Points, in no order, along strands that fork, close into loops and pass close to each other.
Two points are linked if the straight distance between their rows is under 46.3. Some points are linked to none.
Bisar: [  7   0  -4   3  27   4   2  -1  -2  10   8   8  -5   0   1  -6  -1  10
  16 -18   8 -16  -1   3  10]
zez: [ -2  -4   7 -29  -4   3 -17 -14  13   5  13  -5  19 -14  21 -14  12   8
   4 -17  19 -11  -1   4 -10]
dotak: [ 13  11 -24  12  14  12   0   6  -9 -23  -7 -14  -3 -21 -17   6  20 -13
  18 -30   0 -12   3   7  16]
luno: [-24  12   4  10   0  16  26  25   2  -4 -10  10   4  13 -38 -45   2   1
  17   9 -11   0   6  -5  17]
zum: [  0   5  -7   0  10  30  16  13   1 -38  10  -5   0  -8 -16  -1   0 -14
  17  -5 -23  -1   6   1   8]
naret: [-16  -7  15  10  20   2   9   5   2   7  -9   0  -2  12  -6 -26   3  -5
  14   2   7  -5 -17  15   5]
fodo: [-12   2  30  -5 -26  -4  13   9   9  22 -12  11  14  15  13 -16   1   4
 -28   0  25 -12  -3 -16   7]
gemiz: [  7  -3   6   4  19 -13   9  -5   6   9  -1  -3  -8   5   4  13 -11   1
   2   9 -13   7   6   0 -14]
vuse: [-20  -8  23  -9 -11  22  -4   1  -1  31  12   3  16   2  10 -37  13  13
  -1   1  19   1  -3  -2   4]
med: [-23   2   2  13  -2  -2  17  14   4   3 -22   8   4  13 -34 -18   1  -8
  -2  -5 -21   3  -1  -6   6]
vob: [-11   4  12   5 -22 -13  10   0   5  26 -29  16   5   8  -1 -18  10 -18
 -14   0  -5   2 -12 -17  13]
biz: [-22   2  -3   5   5   6  27  19   1 -14  20  -2   3  12 -19  -1 -16 -11
   2  -3 -21  18  14   0   6]
tete: [ -3 -10   5 -11   7   2 -10 -15   5  -6   2   0   4  -4   5 -10  15  12
  29  -7  25 -13 -16  -7   0]
mabip: [-19  -5  22 -15 -38  15  12   7   6  27  -2   8  27   6  16 -23   6   4
 -19   6  10  -1   3 -16   1]
zegek: [  7 -14  10 -15  -5 -16 -22 -13   5 -11   2  -4   2  -6  15  10   8   7
   7  -2   6 -10  -9  -6 -13]
doke: [-16   4   8   6   5  -8  21   8   1   0   7  11   1   6 -26 -23 -12 -12
  23   6 -14 -12  -6  -2  10]
zeg: [ 11   5  -9  13  16   0  -3   6 -13 -15   0 -14 -17   5  -3  28 -16   2
   4  34 -21  20   2   4 -10]
Zuzu: [ -3  -5  10   5  14 -14  -9   6  -6 -12   8 -11 -16  13  -6   6  -3  -4
 -11   8 -11  31   5  -9   1]
gipu: [ 18  -7  -6  -1  -2   4  -9 -32   0   1  15  -2   2  -4  18   4   0  -4
   1  -5  17  -7 -10  10   0]
rusog: [ -3 -14  20 -18  -7   3   4   1   6  18   4   0   6   3  12   7  -5  11
 -30   6  14  10  15 -15 -15]
tegom: [  7  -6  -1  -2   8  -9 -19   1  -2 -16  -4  -6  -8 -14   6  16   7   0
   5  -7  -8 -17 -12   9 -17]
keko: [ -6  -3   6   1  17   7  -9 -12  -3   0   2   5  -2   2  -1 -33  12  23
  32  -4  14 -17 -22   0   7]
vola: [ 15  10  -3 -28 -23  18 -18 -10   4 -14   7   0   6 -16  28  15  -2  10
 -21  -3  16  -6   3  15 -17]
nit: [ -7   3  12  10  10 -14  24   3   8  16  -2  12   2   9  -7 -12  -7  -2
  11   1  -3 -15   0 -10   4]
mon: [-19   7   1  16 -10  15  22  30   7   1 -15  17   2  15 -41 -36  -4 -14
  -4  -3 -19  -4   7 -12  14]
Tudu: [-27  10  -5   7   0   8  22  28   1 -10   1  -1   5  11 -22  13 -14 -12
  -7  14 -30  27  18  -3 -13]
Samuv: [-21  15   1  21   5   0  22  20   4   7 -11   3  -5  22 -28 -40   2   3
  12   8  10   4  -7  -4   9]
buse: [ -5  -7   3   7  13  -9  12  -1   4  -2   0  -3   0   9  -8  -8  -5 -17
   2   3 -26  13  -7 -13   8]
leman: [ 24  -7 -19  -6  -8  -4 -16 -21  -3  -1   8 -10  -3  -8  25  20  -9   3
 -11   0  12   5   1  10  -4]
feko: [-15 -10   6  -7 -15 -22   2 -17  12  15   3   7  11  18   9  -1  -3   7
 -11   7  -1   1  -2   3 -16]
putun: [ 19  -3 -10 -10 -18   4 -11 -24   3   3  -1 -12   6 -24  18   4  20   0
   3 -14  17 -17  -7  13   6]
domoz: [  7   2   2   3  17   7  16  24 -10 -22   5   1 -19   0 -18  11  -8  -6
  -5  12 -28  21   1  -3   2]
Fibo: [ 21  -8 -12 -10  -7 -10 -26  -3  -2  -7 -11  -8  -8 -26   9  16   9   6
 -11 -13   9 -19   3   6 -17]
tiku: [ 12   8  -1   5  26  -5   0   5   2 -13  -5  -9 -17 -10  -3  26  -5  -5
   9  13 -16   9   5   8 -11]
dukar: [ 23  14 -20   5  -4 -15  -6   9 -18 -15 -14  -3  -8 -15 -18  26  12 -15
   6 -21   9 -16  -8   6  16]
rotak: [ 1 -2  5  4 21 -9  7 -6 13 16  7 10 -2 11  5 -3 -5  8 10 -1  9 -5 -6  1
 -4]
tuti: [-10  12   6  13 -11 -32   4  18  -9   9 -18 -10  -5  18 -10  -3  -8 -16
 -21   4 -28  16   8 -23   3]
peli: [  2  -9  -7 -17   2  -1 -30 -14  -2   6   0   4  -8  -2  11  20 -14  14
 -12  15   0   9   7   9 -20]
Git: [-12 -18  12 -11  -1  -3  -7 -25   7  17   0   5   5   7  -1  -7  -1   2
  -8  -1 -10   4  -6   6  -1]
peda: [ 31   9 -27  -4 -22  -2 -20 -20 -16   1 -11  -7  -5 -23  23  30   0   5
 -15   1  22  -4   2   6  -3]
gagis: [ 11   3 -17   1  20 -11  -7  -5  -4 -12  10  -8  -2  -7  18  10 -13  -4
   9  -5 -15   1  -3   6   8]
dad: [-15   9 -15   1  -2  20  17  18  12 -25   8  -8   4   2 -15   9 -15  -2
  -7  20 -32  27  26   8 -17]
Zek: [  3  -1 -11   4  10  14   8  10  12 -29  14 -11   2  -4 -20  17  -7 -10
   0  14 -16  23  21   4 -10]
bes: [  6   2  -4   0  14  -2   3   7   3 -11   5   1   5   2  -5  -3  -8  -7
  18  -3 -23  -2  -3   5  10]
tasar: [ 23  -2 -25   2   0 -14 -16 -16  -8   8   9 -19  -4   1   7  16 -12   4
   0   8  -3  11   4  12  -9]
dorek: [-18   7  -1   6  20  27  13  12  -4 -16   9   0  -4  -1 -25 -24  10   5
  29 -11   8  -1  -3  15  19]
Roku: [-17  -3  25   5 -24  -3   7   7   9  31 -20   6  17  11   5 -45  10  10
 -18  -4  19 -15  -4  -8   5]
gurig: [ 24 -12 -13 -22 -30   1 -21 -13  -1   4   4  -2  -1 -26  11  24  11  10
 -14  -6  22 -22  -2  10 -22]
Fulem: [-25   7  -6   8  19  18  20  11  11 -10  12  -1  -1   7 -25 -14  -4  -5
  12  -5  -5  10  10   4  15]
zov: [ -4  14   7  16 -21 -34   9   4  -1  22 -28   6  -3  12  -5  -1  -9  -8
 -26   0 -16  10   4 -12  -1]
fufen: [ 17  -4  10   6  13  -6  -5  -3  -6   5   6   1   1   4  12  26  -4   7
  12  -1  -5   6  -6  -3 -16]
legi: [ 32  20 -22   5 -11 -13 -21  -5 -17 -13  -7  -2 -12 -14  17  30   5  -3
  -6   1  12  -6  -6   4  -5]
Gagu: [ 17  -4  11 -26 -16   4 -12 -12  15  -8  12  -2   1  -9  22   5   2   5
 -12   4  11  -2  -5  -2 -22]
zav: [ 25  16 -25  11   4   9  -7  11 -22 -29   2  -5  -7 -12  -3  37   1  -2
   8  -6  -8   5   7   7  15]
fozud: [ 11   1  -8  10  11   7 -10 -12  -4  -2  -3  -4  -3 -18   7  -9  22  13
  18 -16  21 -23 -10  17  15]
bamuf: [-15   8  -5  25 -11 -11  11  13  -3  14 -28  11  -2  22 -30 -10  -3 -17
 -16 -14 -12  -1   2 -13  17]
lesut: [  1  -5   3  -7   9 -17  -8  -3   3   9  10  -5   4   6  30   4  -2  10
 -13  -8   2  -4   5   4  -8]
tilob: [-16  -5  11  -6 -16 -11  12 -16  10  25  -3  12  26  14  10 -20  -1   4
  -3   6   5  -9  -4  -5   3]
kef: [-20   3   8   9  -9 -15  10   2   6  20 -25   9   7  13 -20 -30   4 -19
   3  -2  -8  -6 -16  -3  10]
vum: [ -8 -18  13 -25  -9   3   0 -12   9  12  17  -4  15 -16  22 -18  -1   6
  -2   2   9  -8  -2 -10 -12]
muzi: [ -7  -4  11  -8   0  11  -4 -20   9  10  10  13  20   3  12 -10   8  14
  23   2  22  -5  -9  -5  -5]
bug: [  3  -8  14   0   4 -15  -7  -5  -6  14  -3   3  -8  12   3  11  -3   1
 -21  19  -8  28   7 -14   2]
pogu: [ 20  -7  10   7   2  -6 -20  -2 -17   1  18  -9 -13  -4  21  29  -2  11
  -2   7  10   4   1  -3 -20]
Fasup: [ 19  -3 -11 -16 -22  10  -6 -17  -5   6   2   9  14 -27  25  11  11   0
  -7 -18  37 -20  -2   9   9]
vov: [ -7  -5   7   7  -1 -13  12  -6   8  17 -10   5   1  13   5 -12   7 -12
 -14   5 -19   8 -10 -19   1]
Gil: [ 16  13 -22   0  -8  32  -3  24   4 -38   7  -3   1 -19 -20  22  -5 -10
   6  -8   1  14  23   8  -1]
bem: [ 11  10 -24   8  13  -6 -10  -8 -10 -16   9   1  -3 -14  12  15  -4  -7
  12 -21   2 -17   6   5   9]
Nites: [-16 -10  11   0  -3   6   8 -14   8  16  -3  10  12  12   2 -25   1   6
  10   9  13  -8 -18 -13   7]
Bipon: [-13   6   8   5 -19 -26  10   0   4  28 -11   9 -14  18   7  -2  -8  -4
 -33   0   2   3   0 -15  -1]
Boz: [ 23  18 -24   5  -2  -9 -15   1 -11 -27  -3  -1  -6  -2 -10  34   4  -5
   8 -10   5  -3  -9   4   3]
temuv: [  6   4  -1  14  13  14   4  21  -8 -20   1  -7 -17  17 -15  12 -17   2
 -14  31 -32  22   6   7   0]
Nido: [-24   3   5   8  21   9   7  -1  -2  -1   3   2  -7  10 -12 -34  10  12
  27   3   2  -6 -12   5  14]
Fomu: [  7  -1 -18   1   7  -9 -25 -10 -10  11   1 -13 -17   1   9  14 -15  20
  -6  24  -7  16  13  16 -18]
nub: [  7   4 -22   1  -4  35   8  15  -2 -35  16  -7  -1 -15 -10  25  -1  -7
   1   9 -17  30  15   7  -5]
limim: [ 14   8 -14   5  16   9  -3   8  -9 -21   3  -9 -13 -17 -17  34  -2 -10
  10   0 -18   9   9  12   2]
pez: [-16  -8  26  -6 -15 -12   5   6   9  23  -7  12  -1  14   8  -3  -9   8
 -27  -3  11  -3  12 -26  -6]
rugo: [-24  -5  29 -19 -16  22   6   7   7  18  19   5  26   4  18 -17   7   9
 -12   2  19  -6   4  -2  -2]
vitaf: [ 11   9 -18   8   5  -5 -10  10 -19 -10 -14  -1  -1 -18 -11   4  24 -14
  21 -29  17 -23  -3   3  19]
Vaben: [  6   7  -8  13  14   8  -1  -2  -8 -23   4  -1  -5  -9 -14 -11   6 -11
  37  -7  14 -20  -7  14  24]
Ziz: [  3 -13  19  -7  -9  -5 -12  -7  -7  22   3  -5 -11   9  20  13 -10   8
 -29  22   4  23  15  -7 -15]
benu: [ 26   0  -7  -2  12   3  -1 -11   0  -2  -2   0  -7  -9  -4   2   7   5
  16 -10   4 -22 -11  14  15]
zoz: [-12 -20  15  -7  14  -5 -10  -7   4 -10  -6  -2  -5   2   4   1   5   3
  12  -4   9  -4 -12 -11  -2]
mun: [-10 -23  15 -20 -14  13   1  -9   7  11  10   8  10  -5  26  -5  -4   4
 -23   3   6   7   5   0 -13]

A piece is two or more points that can be reached from each other along the links. Count, over all rows, the pieces, the separate loops (a circle has one, a figure eight two, a Y none), the forks (points with three links) and the tips (points with one).
pieces => 4
loops => 0
forks => 12
tips => 20

Name the points in between on the shortest way along the links from the first point to the second, in order.
zeg / Fomu => tiku, limim, zav, Boz, legi, peda, leman, tasar
feko / Tudu => tilob, Nites, muzi, tete, keko, Nido, dorek, Fulem, biz
Fibo / Git => tegom, zegek, zoz, tete, muzi, Nites, tilob, feko
fozud / Fasup => benu, Bisar, rotak, gemiz, tiku, limim, zav, Boz, legi, peda, leman, gipu, putun
Samuv / bem => luno, mon, med, kef, vob, vov, buse, bes, gagis
